Points, in no order, along strands that fork and pass close to each other.
(in the rows, 128 means zero)
Points whose rows are less than 143 apart are linked; no others are. Some points are linked to none.
k178: [132 111 141 127 148 118 167 109 124  99 115 122 136 108  97 110 148 191
  97 126  85 105 153 103  83 127 108 113 110 124 112 127 148 159 153 122
 136 107 153 115 151 107 123 114]
k573: [133 176 120 145 137  75 105 109 104  88 153 165 176  59 121 128 116 159
 100 173  76 126 106 144 141 144 163 140 124  68 148 135 151 106  63 105
  95 178 153 123 125 119  97 163]
k104: [ 79 125 132 123  98 166 106 136 104 157 112 150  88 131 182 121 115 116
  95 100 180 152  91 146 112 180 150 106 101 104 120 117 125  92 145 111
  89 151  98 154 117 135 109 159]
k911: [102 112 135 152 116 171  89 160 146 109 109 118  54 158  90 145 187  50
 132 114 154 123 118  97 123 103 105  83 162 149 114 145 109  75 152 121
  92  47 135 160 106 165 187  91]
k876: [108 142 123 186  83 139 113 137  86 145  79 194 112 116 163  90 125 183
  36 102 138 132 136 152 123 153 119 102 115 124 141 145 145 130 115 122
 123 138 108 127 137  92 107 137]
k973: [129 144 146 126 104 101 120 148  97 159 166 189 156 114 145 114  93 127
 111 148 121 144 101 191 170 170 138 148 110 116 138 108 158 111  85 143
 124 178  90 112 107 101  96 148]
k54: [ 89 149 118 214 127 132 138 123 159 175  70 115  95 156 146 134 138 150
 136 119 125 100 150 167 107 133 136 102 143 115 136  86 148 117 149  89
 144  63 132 124 142 117 120 125]
k632: [132  97 144 147 143 122 145 157 122 103 133 127 115 135  95  91 193 118
 130 134  88 130 143 141 143  93  94  94 154 151 113 143 133 132 143 138
 118  30 105 121 131 154 144  73]
k481: [110 145 106 165  79 139 101 111  93 130 117 166 157  85 183 110  96 106
  81 151 179 148 144 147 135 175 135  98 105 116 110 195 106 141 118 120
 120 187 147 150 119 164 116 114]
k759: [123 110 167  89 112 111 127 160 102 137 162 176 142 133 119 108 112 129
  96 127 113 144  75 180 157 170 132 153 106 119 125  86 156  94 101 156
  96 145  65 114 107  94  98 150]
k172: [165 148 103  68 137 119 109 157 173 162 174 104 155 135 157 169 130 114
 189 165 127 154 167 152 191 105 154 162 160 160 151 157 104 142  92 163
 173 178 105 117 144 161 109 129]
k348: [173 180  69 135 150 122 108  89 161 146 126 107 173 140 133 154 121 164
 188 127 118 123 154 114 140  92 135 180 158 125 165 146 112 170 115 143
 175 158 179 117 121 111 130 129]
k228: [125 135 160 127 116 107 102 180 124 126 183 160 122 119 101 124 121  58
 137 157 118 147  94 184 182 145 147 136 156 128 126 115 156  81  87 158
  93 108  79 122  97 150 118 105]
k5: [145 152 124 149 164 116 152  85 146 153  95 104 133 159 100 161 120 175
 164  96 108  86 136 112  99 102 132 169 137 116 140  83 152 142 139 125
 156 113 172 103 119  59 132 160]
k230: [157 141 116  66 159 111 122 181 131 144 212 121 134 132 130 142 161 105
 190 147 125 152 174 138 205  81 135 160 167 159 153 166 117 133  92 173
 170 151  96 131 108 150 122 130]
k488: [146  89 137  72 101 138 135 177  80 114 165 163 135 135 173  78 148 144
 116  81 143 171 108 153 127 155 112 107 108 135 115 153 111 122 147 147
 125 172  70 134 113 118 108 156]
k744: [160 132 123  95 153  94 112 176  74 113 210 211 132 107 108  94 169 143
 116 138 103 150 143 145 184 107  95 145 130 124 141 170 153 123  83 147
 134 127 105 109  84 108 108 141]
k53: [112 127 165 115 114 120  87 175 139 116 157 156  99 148  73 124 135  68
 118 135 121 138  65 160 153 141 129 142 142 119 124  97 163  70  92 152
  62  79  75 125  95 133 143 109]
k742: [148 102 111 112 134 136  76 188  89  63 130 190  88 155  79 119 136  92
  53  92 124 111  60  81 126 135  59 113 102 164 116 155 129 115 102 141
  64  85  96 108  99 117 176  93]
k796: [166 152  81 166 182 113 143  79 164 140 117  86 169 151 132 137 123 207
 222 109  95 105 162 118 123  92 122 159 164 117 165 125 147 179 112 138
 191 135 152 101 125 112 103 105]
k998: [130  86 112 116 149 120 107 180 138  88 116 124  58 160 159 149 116 108
 110  72 106  90  89  84  84 143 114  92 104 136 103  93 110  88 151  79
  87  45  76  94 159 140 124 103]
k913: [141  84 154  69 152 130 176 119 124 118 138 114 134 123 103 122 156 175
 119 105 100 115 142  82  82 114 106 134  96 132 103 117 119 158 167 139
 137 126 125 114 145  94 123 140]
k449: [ 97 148 116 192  98 163 106 128  94 165  47 181  72 135 168 127 139 172
  47  80 166 118 145 121 106 142 108 102 110 131 143 133 142 132 130  95
 129 120 122 132 137  82 123 148]
k123: [155 116 145 123 152 102 140 168 102 119 182 141 125 115  77 119 178  74
 162 167 112 148 152 130 207  62 108 120 180 168 126 184 131 121  99 179
 138  88  95 123 113 185 135  79]
k151: [114 103 165 131 106 141 165  84 114 183  80 128 141 143 119 143  81 114
 112 124 181 114 101 127 117 161 130 142  83 143 108  91 120 139 159 136
 137 175 121 136 120  89 127 162]
k136: [139  76 147 110 130 163 132 173 131 114 122 121  75 172  89 159 191  57
 144 102 155 124 100  77 119 112  85 100 143 163 101 112 100  83 162 139
 101  61 109 143 132 139 182 112]
k544: [161 120 134  70 131 125 118 201  97 119 232 147 129 132 131 123 162  87
 172 126 152 169 145 153 195 106 120 139 158 153 127 167 118 115 106 168
 153 164  98 139  94 149 138 140]
k257: [ 76 129 156 149 118 161  91 115 122 148  82 171  80 142  89 169 133  87
  73 142 145 105  91 129 134 160 113 135 105 133 128  95 150  92 109 111
  79  92 123 138  88  89 143 127]
k979: [126 167 120  64 170 107 119  95 170 108 187  60 148 108 145 136 135 159
 184 131  72 118 153 119 123  94 191 159 148  87 163 134 118 126 122 139
 142 163 154 147 147 143 105 155]
k327: [115 101 108 158 108 138 156 148  95 116 122 146 138 123 176  67 163 189
 111  87 107 143 195 140 110 117 118  74 149 124 107 178 116 160 154 133
 154 103 107 136 162 147  80 108]
k762: [126 121 109 124 120 142  61 179 126  65 138 164  65 162  75 126 151  62
  95 100 132 128  64 102 122 128  93  98 145 136 101 154 139  90 111 130
  58  65 100 130  88 147 174  96]
k135: [116 122 153 142 147 112 148 138 175 130 142  57 125 132 143 111 157 126
 186 152  88 120 160 175 134  94 159 105 162 143 138 111 132 127 143 124
 158  68 115 132 152 171 115  87]
k279: [140 191 114 169 126 106  64 121 145 107 139 142 142  86  95 164 114  62
 126 206 100 125 136 136 170 118 138 152 159 117 147 161 140  98  71 123
 101 129 183 131 115 164 156 108]
k139: [109  99 152 136  99 148 157 106  99 120  93 131 123  86 143  97 112 152
  63 101 170 123 122 107  74 174 133  85  80 122  93 144 111 140 171 126
 107 162 132 138 159 137 116 140]
k326: [121 130 112 215 149 122 159  85 189 153  75  60 141 163 120 147  77 161
 182 146 135 103 136 163 101 143 153 132 141 118 129  72 161 133 138  95
 161 108 164 105 159 140 114 100]
k561: [ 67 120 146 111 121 160  98 135 155 178 112 116  51 169 144 178 137  78
 139 114 166 132  96 137 132 148 171 134 124 109 134  58 127  54 141  91
  98  83  95 144 117 124 114 163]
k13: [105 128 120 190 127 137 177  59 154 150  75  86 144 127 118 138  61 159
 133 132 188 114 140 106  73 164 149 117 109 119 103  98 148 166 161 113
 152 158 175 118 167 139 120 127]
k496: [124  60 158 103 149 143 222 140 143 113 151  94 133 122 104  98 171 143
 161 156 103 145 155 120 117 103 102  97 150 157 105 112 111 163 159 149
 161 102 107 137 141 152 124  83]
k921: [101 143 127 222 144 119 133 112 192 162  83  53 100 158 148 131 126 141
 176 142 123  92 150 181 101 118 159 102 144 115 144  79 156 110 147  71
 156  64 159 125 152 147 122 114]
k651: [ 71 110 147 135 124 170  78 118 142 143  90 145  41 151 109 183 146  71
 105 127 157 108  93 111 117 157 133 121 106 120 122  83 135  66 127  88
  70  58 108 135 111 118 126 127]
k583: [138 139 121  59 144 125  62 165 154  54 168 104  66 145 107 133 145  78
 126  95 107 144  77 102 103 101 153 115 155 106 112 125 137  78 132 118
  65  73 122 133 114 164 173 124]
k260: [134  98 150 107 120 140 108 147  94  91 108 174 110 121  97 126 131 117
  42 108 127 111  82  99 113 161  90 117  83 147 111 135 124 111 126 139
  76 111 120 123 114 100 153 113]
k66: [112 147 124 214 115 120 150  93 121 131  71 143 146 112 121 120 106 182
  84 133 128  98 142 146 101 154 123 104 134 122 123 116 150 153 134 118
 149 124 156 119 149 115 113 112]
k497: [102 122 168 177 128 120 135  65 139 145  65 136 139 134  58 172  76 109
  92 171 138  79  88 139 139 169 133 164 123 132 122  70 154 119 109 124
 117 113 156 124 107  87 137 129]
k248: [149  63 154  69 128 128 169 132 116 123 128 107 102 132 142 146 130 150
 114  72 130 113 122  53  61 143 113 125  69 128  85 105 109 135 174 113
 114 129 100 104 187  96 114 154]
k866: [122 146 130 180 115 106 140 115 122 141 103 155 167 109 121 127 106 130
 115 172 107 113 132 170 147 157 129 120 138 130 124 117 135 138 116 144
 140 122 124 120 133 133 103 103]
k925: [103 118 152 125 125 132 157 151 180 154 136  60 131 150 140 133 133 106
 179 144 125 126 139 175 149 123 170 114 162 151 131  84 105 106 154 137
 152  98  97 142 156 169 117 101]
k161: [142 154 119  52 137 150 101 152 115 105 182 118 107 131 131 131 173 112
 134  89 131 150 145  86 110  91 132 148 126 121 137 164 103 115 149 137
 121 139 171 156  96 109 180 169]
k904: [150 151 127 146 170  78 154  96 117 133 108 153 167 135 102 114 138 223
 144 117  72 100 127 141 136 108 113 164 139 114 161 101 167 156 103 142
 162 134 109  99 116  66  83 156]
k266: [111 152 136 106 135 145 127  85 155 188 108  91 103 173 129 191  98 104
 166 104 159 113 123 107 120 116 167 185 124 123 139  77 118 110 149 119
 144 142 158 140 118  84 143 198]
k116: [159 144 136 154 131 123 139 127 170 152 115 115 139 145  57 152 133  57
 169 194 126 134 141 135 201  79 103 154 176 201 137 125 106 139  95 159
 149 111 141 121 144 175 172  71]
k219: [201 141  92 190 188  78 130  90 157 115  98 126 181 102 100 155 130 155
 185 191  81 103 156 138 175  86 101 158 176 140 155 154 150 166  79 125
 167 111 164  77 114 147 106  83]
k505: [145  87 119  55 170 104 113 175 125  53 147 117 109 137 142  97 131 165
 109  86  57 110  87 110  98 125 114 111 116 119 113 112 131 119 145 120
 101  74  59  94 149 151 100 110]
k267: [131  70 111 131 135 134 159 168 101  94 121 148 122 132 152  65 178 203
 105  94  77 135 176 123 116 112  84  76 143 140 116 172 122 159 149 125
 140  63  83 120 158 146  88  89]
k384: [104  97 170 166 117 129 171  61 127 166  60 123 140 138  84 155  55 133
 100 148 172  90  96 129 115 179 139 148 102 134 101  70 144 137 142 127
 135 142 143 115 130  93 113 139]
k353: [126 157 117 148 115 105 119 134  95 114 123 176 148  94 148  89 141 194
  79 116  84 128 141 150 124 133 128 116 128 102 140 149 147 131 106 130
 129 132 118 118 140 105  88 136]
k36: [133 186  91 133 123 145  90  90 165 130 117 102 147 112 133 165 104 102
 139 164 137 129 154 107 136 115 141 156 141 132 141 156  97 138 130 121
 135 154 216 160 134 161 166 129]
k679: [148 114  78 157 113 130 157 103 136 159 116 127 196 125 171 103 115 170
 172 124 156 153 188 118 125 117 123 103 138 134 122 170  95 216 137 158
 201 180 113 115 156 143  87 113]
k596: [150 151 133 128 151 101 152  74 118 142 101 135 166 139  95 131 110 199
 134  95 119  97 115 114 107 118 130 174 115 114 146  92 149 157 124 145
 156 160 144 102 116  49 109 177]
k997: [122 104 121 120 120 169 159 151 116 108 141 103 139 127 144 115 174 108
 151 118 140 149 174 105 117  99 121  96 161 150 110 168  77 145 169 140
 150 116 153 171 139 159 154 108]
k129: [ 93 153 113 212 127 129 151  80 142 138  73 100 127 116 141 127  91 175
 112 120 155 104 154 124  73 158 149  95 124 100 114 109 157 147 151 100
 138 127 169 125 172 139 110 132]
k291: [149 138 147 194 170  77 132 109 124 105 125 131 141  99  87 109 174 134
 145 188  58 102 160 154 154  77  99 124 166 141 148 154 162 151  98 120
 138  55 148 104 117 145 134  80]
k877: [127 168  99 127 113 126 112  56 157 146 112  91 172 113 160 142  59 140
 145 144 173 127 119 112 118 150 170 155  99  98 133 138 113 158 136 134
 127 202 172 138 152 152 127 171]
k663: [143 101 137  54 164  83 120 161 113  76 159 150 132 111 131  87 151 191
 107 114  51 128 105 125 130 128 109 136 120 103 136 123 152 118 118 141
 105  99  57 105 125 129  78 126]
k857: [126 137 106  53 159 119  94 171 149  92 164  93  87 146 175 125 156 144
 137  72  71 132  93 117  97  98 164 123 133  78 138  90 150  86 128  97
  89  62  98 109 142 131 121 151]
k177: [144 118 140  54 118 130 112 118 100 128 123 139  80 127 152 160 129 121
  84  70 149 120  99  56  84 136 121 157  52 111 116 122 118 114 142  96
  84 145 134 119 126  66 148 190]
k338: [149 136  89 186 132 130 165  50 161 118  82  82 184 110 105 143  62 179
 152 150 167 127 137  98  88 149 132 133 122 123 114 121 138 187 134 124
 159 170 199  98 159 147 126  93]
k21: [137  72 173  90 131 152 160 150 122 145 117 125 105 164  92 162 165  80
 128 112 148 120 106  91 114 128  99 131 112 159 102  88 103 104 164 146
 112  97 107 139 130 100 166 144]
k516: [146 126  89 142 119 143 160 124 153 175 120 107 175 154 154 137 124 139
 187 137 149 145 165 136 149 117 125 129 157 162 127 137  88 185 144 154
 194 154 121 128 147 140 119 109]
k989: [124 118 111 148  93 143 142 117 114 119 129 129 179  80 168 107 111 107
 114 163 157 149 164 130 124 151 143  89 126 132  92 190  77 157 148 140
 144 168 152 153 151 189 112  92]
k962: [150  97 112  60 105 150 107 189  82 112 150 161  93 149 188  90 135 152
  94  44 151 161  90 120  99 144 104 115  85 123 130 147 116 116 145 112
 103 172  80 122 120  96 135 179]
k566: [124 126 138 116 151 141 163 101 183 188 113  59 111 188 117 180 108 119
 194 103 144 103 141 119 119 106 161 167 145 147 135  66 111 122 159 128
 168 124 145 127 143  98 136 160]
k431: [126 113  92 136 115 154  89 172 101 108  91 164  65 127 186 118 119 169
  45  59 122 117 114  84  87 140 111 100  98 123 128 136 124 104 135  84
  89  97 101 111 161 108 122 126]
k328: [183 129  99 169 192  78 155  72 164 114 112 106 190 109 106 136 114 203
 203 163  82 102 151 120 142 106 111 156 158 116 155 132 161 176  90 132
 178 146 147  88 115 132  76  90]
k394: [140 125 126 125  87 141 144 122  82 153 117 154 161 128 156 107 130 103
 120 119 185 145 140 137 140 131  94 123  90 149 137 180  93 158 147 137
 155 206 136 151  90  99 160 149]
k652: [148 194  89 151 161 126 115  78 146 130 105 107 144 139 112 163 122 159
 159 113 114  99 147  95 111  86 130 177 146 116 159 126 129 149 129 122
 154 133 217 130 105  89 161 153]
k416: [180 101 108 126 160 110 164  98 185 126 128 107 176  90 114 144 110 136
 179 214  98 133 168 127 159  99 124 130 164 152 125 157 120 188 106 145
 177 152 142  95 151 186  92  70]
k927: [131  83 160 134  87 153 129 120  86 120  67 159  91  98 151 109 112 154
  20  84 179 116  98 101  93 175 108  91  56 142 120 149 119 133 149 118
  90 170 103 131 144  99 120 137]
k176: [158 112 142  62 151  85 120 159  92  91 185 190 142  91 123  80 152 175
 109 133  77 146 123 138 152 134 112 136 123 113 134 158 150 119 106 150
 123 136  76 110 101 122  68 136]
k397: [155  97 107  43 140 135 113 190 100 100 148 142  96 157 178 119 130 157
 105  45 114 134  91  83  87 127 109 127  88 128 119 122 105 114 153 115
 110 127  68 101 144 109 120 165]
k556: [115 106 121 124 135 119 183  87 149 121 149  88 180  83 144  90 102 179
 158 150 120 137 171 116  94 140 153  92 124 110 107 149 121 191 153 146
 172 177 125 123 179 175  73 104]
k106: [118 144 154  72 100 132  99  96  95 122 155 156 113  96 134 118  96 114
  79 115 174 143  84 124 126 158 140 155  55  93 144 142 148 113 107  93
  81 210 168 140  77  85 161 186]
k75: [ 94 127 115 202 110 151 129 149 125 176  56 159  69 158 158 128 154 164
  85  83 137 106 153 134 109 140 107  95 125 130 128 110 134 119 148  96
 133  63 108 119 150  93 117 130]
k166: [137 137 126  91 120 153 107 183 124  96 180  97 103 154 109 131 181  67
 172 114 154 162 155 119 165  76 128 119 193 169 127 167  94  94 129 158
 132 113 136 174 115 171 183 114]
k446: [125 107 128 147 112 164 166 150 141 140 126 104 143 137 124 133 153  79
 160 162 149 148 162 129 151 108 115 103 174 178 121 139  75 139 147 147
 160 118 141 164 144 168 161  87]
k633: [145 153 130 159 144  91 113 150 123 124 155 141 141 106 111 126 156  90
 152 180  83 129 161 161 181  83 127 132 173 138 146 165 145 119  94 144
 135  77 122 111 116 162 125  94]
k799: [115 154 133 156 113 123 114 132 146 149 121 130 151 117 129 145 106  86
 134 177 122 129 130 165 164 147 145 134 147 133 131 123 120 111 120 141
 126 121 131 141 127 157 128 104]
k443: [145  91 138 102 105 155  96 163  79 105 102 187  83 128 143 123 120 137
  26  80 152 119  79  94 117 159  82 120  59 149 136 148 125 116 119 111
  80 151 100 116 111  77 149 131]
k408: [141  78 179 173 177 106 190  94 177 116 106  46 117 158  41 123 118 121
 170 193  84 106 127 153  95  91 131 145 129 150 127  67 187 133 119  95
 147  70 169  95 138 120 147  88]
k580: [129  90 166 106 140 147 184 118 153 174 116  92 105 172  89 173 138  93
 164 123 145 115 134  98 113 111 128 154 131 163 111  70 105 121 169 133
 147 114 140 140 141  92 155 151]
k454: [121 160 139 138 144  79 126  84 120  92 124 133 165  87 106 127 117 182
  97 140  71 106  99 135 115 139 163 151 123  70 143  97 155 114  93 109
  97 153 151 124 140  99 103 177]
k909: [143  84 102 123 130 145 112 181  95  86 100 154  68 140 168 137 119 137
  71  60 127 101 105  62  81 145  88  95  96 156 106 138  96 114 157  93
  98  88  95 109 163 118 134 109]
k301: [152 126 110 127  99 156 124 146 134 161 134 129 157 150 141 154 137  63
 158 167 172 160 154 134 183 120 103 135 152 184 134 164  81 142 122 156
 161 166 142 158 123 152 171 114]
k400: [111 135 157  95 101 124 129  54  99 135 111 125 140  96 127 131  68 121
  85 133 183 115  87 111 118 159 158 150  52  98 130 136 125 130 133 120
  99 208 163 140 109 102 139 190]
k650: [124 128 152 122 156 109  90 160 161 138 117 111  67 178 105 160 167  94
 126 106  90  96  96 110 127  86 114 150 115 113 139  69 159  75 112  97
  83  13  98  96 130  95 168 134]
k615: [157 137 107  96 140 126 142 134 194 171 135  69 154 160 143 164 131 127
 210 153 130 137 161 155 176 102 151 154 176 180 153 119  92 157 116 159
 184 146 104 127 162 159 118 104]
k234: [133 124 135 113 137  96 164  70 132 112 145 120 201  70 119 100  93 179
 141 161 111 123 142 114 107 138 144 122 105 108 117 146 120 176 138 151
 160 191 136 122 154 144  76 129]
k127: [129  62 133 115 129 166 206 144 110 100 138 108 133 121 129  95 188 148
 140 123 127 150 169  93  90 101  93  77 148 148  97 159  87 166 173 137
 159 109 136 149 149 148 136 102]
k399: [111 146 131  86 138 127 138 106 161 121 164  65 149 110 147 134 111 137
 163 133 107 126 136 132 118 126 189 140 133 106 128 122 108 124 153 141
 131 149 148 147 160 162 108 142]
k482: [104 142 105 132 135 132 160  78 175 137 143  48 160 116 160 115  92 165
 171 124 143 126 162 112  85 135 184 110 122  96 119 127 119 168 165 138
 150 174 150 135 198 173 100 140]
k309: [152 103 150 103 128 134 147 167 104  98 177 127 126 132  82 114 187  68
 159 148 136 157 136 120 175  84 105 111 181 178 115 163 103 111 127 181
 134 111 104 157 121 175 158  88]
k198: [ 87 188  95 144 110 136 104 149 150 188 135 123 121 152 192 137 116 132
 157 119 132 151 127 170 142 132 175 139 152  95 161  94 145 103 112 109
 138 128 109 145 129 124 110 159]
k271: [140 151 116 152 155  95 135 126 107 113 115 157 136 117 125  98 169 216
 112 114  55 105 154 138 129 101 103 132 140 107 159 136 160 153 107 121
 146  96 114 108 133  84 100 140]
k824: [141 140 134  60 158 104  81 173 146  65 180  96  91 135 125 113 175 115
 151 104  80 148 104 138 126  82 155 125 162 107 133 124 151  90 124 128
  92  61 102 124 118 161 140 121]
k599: [103 182  91 121  90 143  87 122 108 152 156 145 128 101 202 109 104 126
 115 113 174 163 132 133 125 144 160 129 102  83 148 164 133 134 111  97
 121 199 157 150 111 130 132 176]
k51: [128 158 131 101 120 141  56 166 132  73 172 137  72 132  76 129 152  61
 117 116 130 151  91 110 137 107 125 128 159 116 117 149 148  78 108 136
  65  93 141 147  85 158 184 110]
k575: [115 103 158 105 120 117  98 165 124  96 137 167 115 136  93 115 112 104
  75 124  99 124  48 156 130 172 129 135 113 115 120  90 158  79  96 140
  54  87  70 107 110 115 117 119]
k71: [119 134 130 121  87 169  86 156 120 165 171 150 121 143 168 148 107  55
 150 148 200 168 124 171 192 162 106 143 118 144 138 148 119 117 106 120
 127 203 122 154  81 141 170 141]
k405: [112 139 139 155 150  99 154  56 145 111 108  84 162 110 110 136  82 185
 130 135 108  90 114 121  93 144 170 144 118  78 124  89 152 135 128 118
 120 156 171 117 164 114 106 169]
k77: [139  93 106  87 175 106  96 197 124  55 136 125  73 169 146 117 102 108
 113  76  71  89  65  98  91 115 115  97 117 138 119  98 114 104 138  99
  98  47  53  79 143 150 130 102]
k318: [123 126 144 114 105 128 160  50 121 153  93  95 164 109 129 127  57 127
 122 125 196 115 110 104 102 154 154 142  69 115 119 124 111 165 158 134
 131 211 154 136 136 121 132 178]
k105: [124 188 128 171 122 111  80 118 117 114 129 171 133 105  77 148 132  85
 101 178 103 115 123 136 160 120 118 159 146 115 149 139 153 107  77 128
  97 116 177 138  86 114 168 118]
k781: [101 108 147 122  85 180  96 141  90 143 153 169 103 132 164 121 122  62
 117 119 211 161 108 171 168 175  90 123  96 131 139 159 131 111 121  98
 105 208 120 157  56 116 171 145]
k374: [158 116 126  34 148 132 113 165 101  85 180 134 121 140 110 113 188 133
 128  89 115 150 125  83 116  99 102 145 115 130 121 160 109 126 153 150
 120 122 127 137  99 113 153 156]
k342: [ 94  87 143 165 114 151 195 137 178 169 106  74 133 150 126 139 112 104
 166 161 156 130 138 157 124 146 148  98 148 157 110  79  98 129 169 125
 165 115 112 149 170 165 121  92]
k167: [121 109 136 149 146 116 183 127 146 137 133 100 147 122 126 103 148 159
 164 154  85 123 169 160 129 113 125 102 155 137 122 122 136 161 152 136
 169  94 113 124 144 149 100  89]
k817: [138 138 154 111 115 121 111 155 128 148 170 143 144 128 102 144 108  51
 143 181 136 146 116 165 198 141 137 157 138 153 125 121 125  99  97 168
 121 157 105 133 110 151 141 115]
k581: [109  85 154 170  98 150 202 109 105 144  81 137 142 109 117 104 111 151
  87 130 167 125 138 117  79 165 111  83 102 149  92 125 113 168 169 128
 144 153 133 135 159 121 123 111]
k457: [102  78 139 172 106 156 223 123 135 162  94 109 151 134 123 116 104 139
 141 150 167 140 140 138  92 159 119  87 127 154  93  93 105 167 170 134
 170 151 111 135 164 141 116 100]
k788: [165 129 123 148 116  97 158  59 120 130 101 143 219  83 114 116  66 171
 125 160 154 127 123 119 122 149 123 129  96 133 118 141 119 191 119 152
 170 206 147 101 137 125  95 116]
k381: [155 123  83 202 149 124 171  71 193 121  87  59 172 132 115 136  78 182
 190 171 135 138 147 137  97 141 133 126 140 127 122 105 160 173 120 113
 170 141 183  92 168 167 111  64]
k892: [165 145 133 177 174  82 140  86 139  92 119 123 172  87  67 130 136 134
 150 204  66  95 150 135 150  90 107 147 164 139 141 140 155 153  96 127
 145 108 178 108 117 142 131  84]
k532: [131 134 129  57 110 144  85 133  92 126 142 166  81 113 153 126 117 135
  65  71 163 141  80  87 102 141 122 154  54  94 150 126 156 107 106  73
  76 175 152 124  98  66 160 191]
k491: [108 169 130 196 110 134  85 102 117 139  89 184 137 118  83 156 107  78
  85 190 141 110 121 146 165 148 105 143 135 148 139 139 145 127  85 134
 109 121 164 141  77 111 159  99]
k528: [128 117 113  38 138 134 108 170 131 107 157 113  85 154 180 138 135 141
 121  56 114 139  87  94  85 130 156 126 110  97 116 100 122  92 151 110
  91 109  92 116 146 119 121 171]
k315: [ 67 168 102 147 102 149  96 146 128 154 128 142 101 123 198 112 122 130
 111 116 143 158 116 164 124 161 174 105 144  82 138 112 145  86 124  98
 103 114 114 153 130 150 103 141]
k494: [140 187 101 145 130 129  80 112 164 108 134  98 133 107 124 153 130  79
 144 174 105 129 175 121 154  92 142 144 170 134 144 172 109 122 107 121
 132 119 207 151 139 184 169 103]
k222: [ 80 146 161 179 118 142  91  93 139 149  80 158 113 135  57 169 103  66
 101 186 142  99  91 153 161 157 125 156 129 135 137  91 152  96  95 132
  92 100 139 143  84 111 152 112]
k414: [107 182 110 109 131 129 113 121 159 188 138 105 132 171 155 160 101 128
 172 114 135 135 116 147 142 117 172 184 139 104 165  76 135 116 114 127
 140 155 129 138 116  93 130 186]
k563: [112 138 149 124 139  93 142 144 139 137 140 120 140 128 146 107 146 156
 150 132  69 124 120 188 139 125 152 137 147 104 143  92 155 109 121 135
 129  85  69 115 136 124  83 133]
k432: [ 91 113 150 126  92 177 108 126  85 157  96 165  92 134 160 129 126 100
  86 105 192 140 101 142 128 173 110 113  80 129 131 137 124 107 137 106
 102 176 108 152  85 101 141 154]
k410: [140 170 130 164 128 137 107 123 144 150 114 129 123 153  52 154 139  55
 149 170 131 124 144 118 187  79  98 163 164 182 143 134 119 122 110 156
 137 105 171 145 107 145 195  97]
k735: [107 111 121 154 116 135 164 109 134 101 137 100 164  74 148  95 116 139
 122 162 125 137 168 131  98 147 151  80 136 117  86 163 102 156 160 128
 138 137 161 145 169 193 103  81]
k333: [ 99 146 111 187  76 142  96 137  77 131 108 205 122 104 181  92 114 137
  48 121 159 147 145 165 141 163 129  94 124 120 132 178 135 123  96 112
 116 150 130 143 113 124 106 116]
k18: [117 161  98 124  87 150  77 151 117 161 178 155 130 116 194 137 102  89
 132 139 180 172 141 158 169 153 135 140 116 106 142 164 127 128  94 102
 133 196 152 145  90 139 152 152]
k4: [109 186  88 147 107 129 109  93 128 153 122 119 153 112 182 118  98 152
 127 112 153 139 145 123 108 135 159 128 115  88 140 146 121 149 132 127
 140 177 154 139 143 133 119 166]
k150: [123 125  96 168 109 122 154 133  95 151 122 159 173 125 181  81 133 180
 136 108 126 142 197 144 134 118 120  91 144 134 123 175 115 181 131 153
 187 148  94 125 153 135  70 122]
k870: [146 166 126 124 132  79 107 139 101 128 181 189 173  82 128 127 108 149
 120 165  94 138 105 166 161 142 147 162 122  83 155 118 167 108  52 117
 121 190 126 106 109  93  92 171]
k98: [147 132 122 139  95 125 157  94  93 139 105 149 184 102 142  98 106 141
 110 127 169 134 144 121 121 133 111 115  89 146 125 172  96 185 147 142
 167 203 148 132 119 111 130 135]
k845: [160 132 123  73 146 113 109 166  81  98 197 177 127 133  93 103 190 126
 116 115 114 154 136 112 162  98  84 153 121 139 133 169 131 131 117 157
 125 122 132 133  83 105 152 145]
k990: [131 111 152 143 163  93 176  68 138  76 122  93 164  89  75 116 115 195
 117 164  76  94 137 121  81 132 133 124 115  98 113 114 165 155 131 112
 135 137 176 114 154 119 109 121]
k273: [119 117 155  75 147  90 127 143 135  92 166 109 137 112 139 100 140 151
 133 128  62 137  95 167 126 135 167 132 138  89 126 102 151  92 122 140
  97  99  75 118 138 146  74 132]
k23: [100 129 142 131 130 134 116 166 163 175 110 115  65 182 140 159 164 104
 143  98 121 117 121 138 128 117 138 124 135 118 139  65 135  77 147 102
 111  40  93 122 128 106 141 146]
k385: [132  95 161  83 119 134 149  91 125 159 111 104  83 139 139 176 130 115
 122  82 157 111 127  61  76 143 133 149  81 122  96  99 110 126 174 105
 112 134 136 132 153  79 131 186]
k392: [106 159 136 169 117 158  93 143 136 134 117 133  94 146  85 141 160  61
 131 144 131 126 141 126 158 103 115 123 160 147 134 138 123  97 128 136
 110  69 155 158  99 145 186 101]
k324: [132 135 114 137 100 168 124 145  93 163 124 149 137 160 149 137 150  81
 136 126 179 151 150 127 156 121  92 134 131 160 142 174  90 143 142 134
 151 160 152 168  90 111 184 148]
k884: [131 166 119  87 116 161  80 165 119 113 180 119  97 138 127 137 161  72
 145 108 149 161 152 107 149  95 133 144 153 137 137 164 107 103 129 134
 119 134 174 172  90 138 189 150]
k646: [155  91 140  48 123 129 140 182  86 103 204 145 146 129 158  96 162 120
 159 106 142 177 118 150 149 137 123 115 140 142 116 164 101 122 142 166
 141 174  74 147  98 143 103 146]

A fork is a point with three links. Follow the links from the first point to the second and name the forks in between, in order.
k266; k106: k318
k561; k36: k222
k494; k178: k222 k318
k338; k324: k876 k556
k788; k348: k556 k876

A fork is a point with three links, a tip a point with one. Leave the first point through the second and follow the links. Name the first fork or tip that comes.
k845; k374: k876
k870; k573: k318
k544; k230: k267
k167; k496: k556
k166; k884: k663
k71; k781: k116

Follow the links from the first point to the second, and from the first to the third. Name the last point that the two ways share.
k18; k248; k651: k318
k381; k291; k979: k876
k222; k759; k136: k318
k652; k575; k556: k876
k566; k23; k279: k222

Name the points in between on the shortest way along the links from the first point to the second, in order.
k866; k394: k66 k129 k13 k338 k381 k326 k921 k54 k75 k449 k876 k333 k481 k989 k735 k556 k234 k788 k98
k301; k742: k446 k997 k127 k496 k167 k135 k925 k342 k457 k581 k139 k927 k443 k260
k150; k139: k679 k516 k615 k172 k230 k544 k646 k488 k962 k397 k528 k857 k824 k583 k51 k762 k742 k260 k443 k927
k219; k998: k892 k291 k633 k123 k309 k166 k884 k161 k374 k845 k744 k176 k663 k505 k77
k497; k198: k384 k151 k318 k877 k4 k599 k18 k71 k781 k432 k104 k315
